Each row is a point on a landscape with many valleys, with its height.
A ball rolls from a point to the lowest of its 4 nearest points, and stops where none of them is lower. Distance is the straight distance between rows; heights are no part of it.
duro: [178 111 114 147 133 173 119 159 144 173 179 148]  (h 4.73)
sina: [127 156 124 185 157 159  56 169 146 170 192 109]  (h 2.33)
fod: [115 144 130 116 142 170 114 146 108 144 135 110]  (h 4.17)
Dubo: [138 126 126 167 132 110 133 173 178 169 151 124]  (h 2.49)
vam: [131 138 120 153 152 157 100 170 145 171 167 107]  (h 1.65)
Ven: [137 118 142 157 134  94 162 159 179 130 122 126]  (h 2.81)
fakek: [ 91 170 133 125 159 149 102 152 117 139 111  75]  (h 4.18)
fug: [100 154 130 112 132 153  93 109  84 119 123  90]  (h 5.53)
toz: [ 95 154 119 138 143 112 136 175 162 148 114 103]  (h 5.76)
lesa: [139 151 118 180 145 121 102 185 167 185 184 123]  (h 2.23)
pevi: [ 82 162 116 102 137 112 113 125  97 134  95  94]  (h 6.32)
Vurol: [192  83 141 121 114 169 159 128 119 146 162 178]  (h 4.75)
Mubob: [149 116 127 118 135 190 113 131 107 146 155 143]  (h 5.17)
boges: [200  72 150 124 111 145 167 130 126 130 151 171]  (h 3.30)
Rufaf: [157  99 157 131 126  94 168 125 166  93 116 151]  (h 1.62)
Kolot: [129 118 120 102 114 124 149 129 113 133 119 148]  (h 6.25)
Mupit: [ 81 147  96 118 117  57 144  97 131 119  71 121]  (h 7.75)
sifog: [ 83 146  82  97 113  72 113  88 101 127 106 103]  (h 8.41)
taf: [115 140 141 160 162 197  77 154 129 147 162  95]  (h 3.21)
lugol: [166 119 114 154 144 189  93 156 142 163 188 141]  (h 4.12)
melug: [140 103 117 111  85  60 154  68 127  83 101 149]  (h 1.14)
kenek: [107 127 155 155 146 211  68 127  96 120 139 102]  (h 3.74)
lomo: [118 134 133 135 120  71 165 109 162  93  84 142]  (h 2.21)
sim: [103 116  81 109  88  52 141  65 127 104 103 126]  (h 4.89)
bofo: [ 68 164 108 116 146  87 131 140 123 135  81  88]  (h 7.76)
mab: [209  83 137 140 118 175 146 147 137 159 174 174]  (h 4.95)
kif: [113 142 118  97 120 140 116 114  89 126 120 121]  (h 7.22)
Fizu: [172  87 152 119 114 105 168 121 136 110 119 166]  (h 1.06)
Bilu: [103 139 117 123 130  95 152 140 134 132  94 127]  (h 4.39)
dodof: [147 114 133 131 128 136 153 159 147 151 136 141]  (h 3.79)
Gafo: [101 140 101  97 106  91 136 104 101 124 105 130]  (h 7.61)
peve: [145 118 126  89 104 174 111  99  71 122 159 151]  (h 5.73)
kir: [151 118 158 124 126  66 165  98 161  56  93 156]  (h 0.85)
Mar: [ 86 162 146 151 159 176  80 139 114 139 119  68]  (h 3.38)
goza: [ 94 152 142 176 140  60 162 158 210 102  94 110]  (h 3.81)
sanot: [119 125  81  79  83 101 120  77  85 116 138 119]  (h 1.27)
zope: [174  92 157 113 110  84 167  87 140  71 121 168]  (h 0.77)
Kemip: [ 86 164 129 117 143 144  93 125  93 129 105  84]  (h 4.63)
zivet: [151 103 130  96  89 114 158 102 100 119 128 160]  (h 5.51)
keb: [121 129 142 122 137 203  86 116  85 125 148 122]  (h 4.34)
rolu: [160 113 139 114  96  54 154  58 144  53 107 156]  (h 0.21)
Tisu: [155 106 129 111 118 165 149 134 111 145 143 165]  (h 6.24)
ziru: [141 114 139 103 111 200  94 100  66 116 166 147]  (h 5.07)
rumut: [140 108 132 118 104  91 165 112 125 112 102 153]  (h 3.12)
gupoz: [127 141 157 159 140  71 169 134 195  78  85 129]  (h 3.27)
mus: [ 59 166  98 131 143  59 142 117 140 127  59 106]  (h 8.48)
gev: [135 128 128 135 149 184 108 160 132 160 163 125]  (h 2.80)
mikuz: [128 115 135 128 124  98 164 139 147 120 105 143]  (h 2.79)
nitof: [113 149 135 139 161 173  97 157 127 148 148  91]  (h 2.59)
kupo: [128 123 145 157 159 212  72 135 114 139 159 117]  (h 3.77)

Two balls start at each pair of points below. Name the first point that both come to, or write none.
rumut and fod | none
lomo and zivet | rolu
Vurol and Mubob | none
pevi and fug | nitof

For each start below, name the point where the ball stops.
kif | vam
ziru | vam
gupoz | rolu
sim | rolu
peve | vam
fakek | vam
Rufaf | rolu
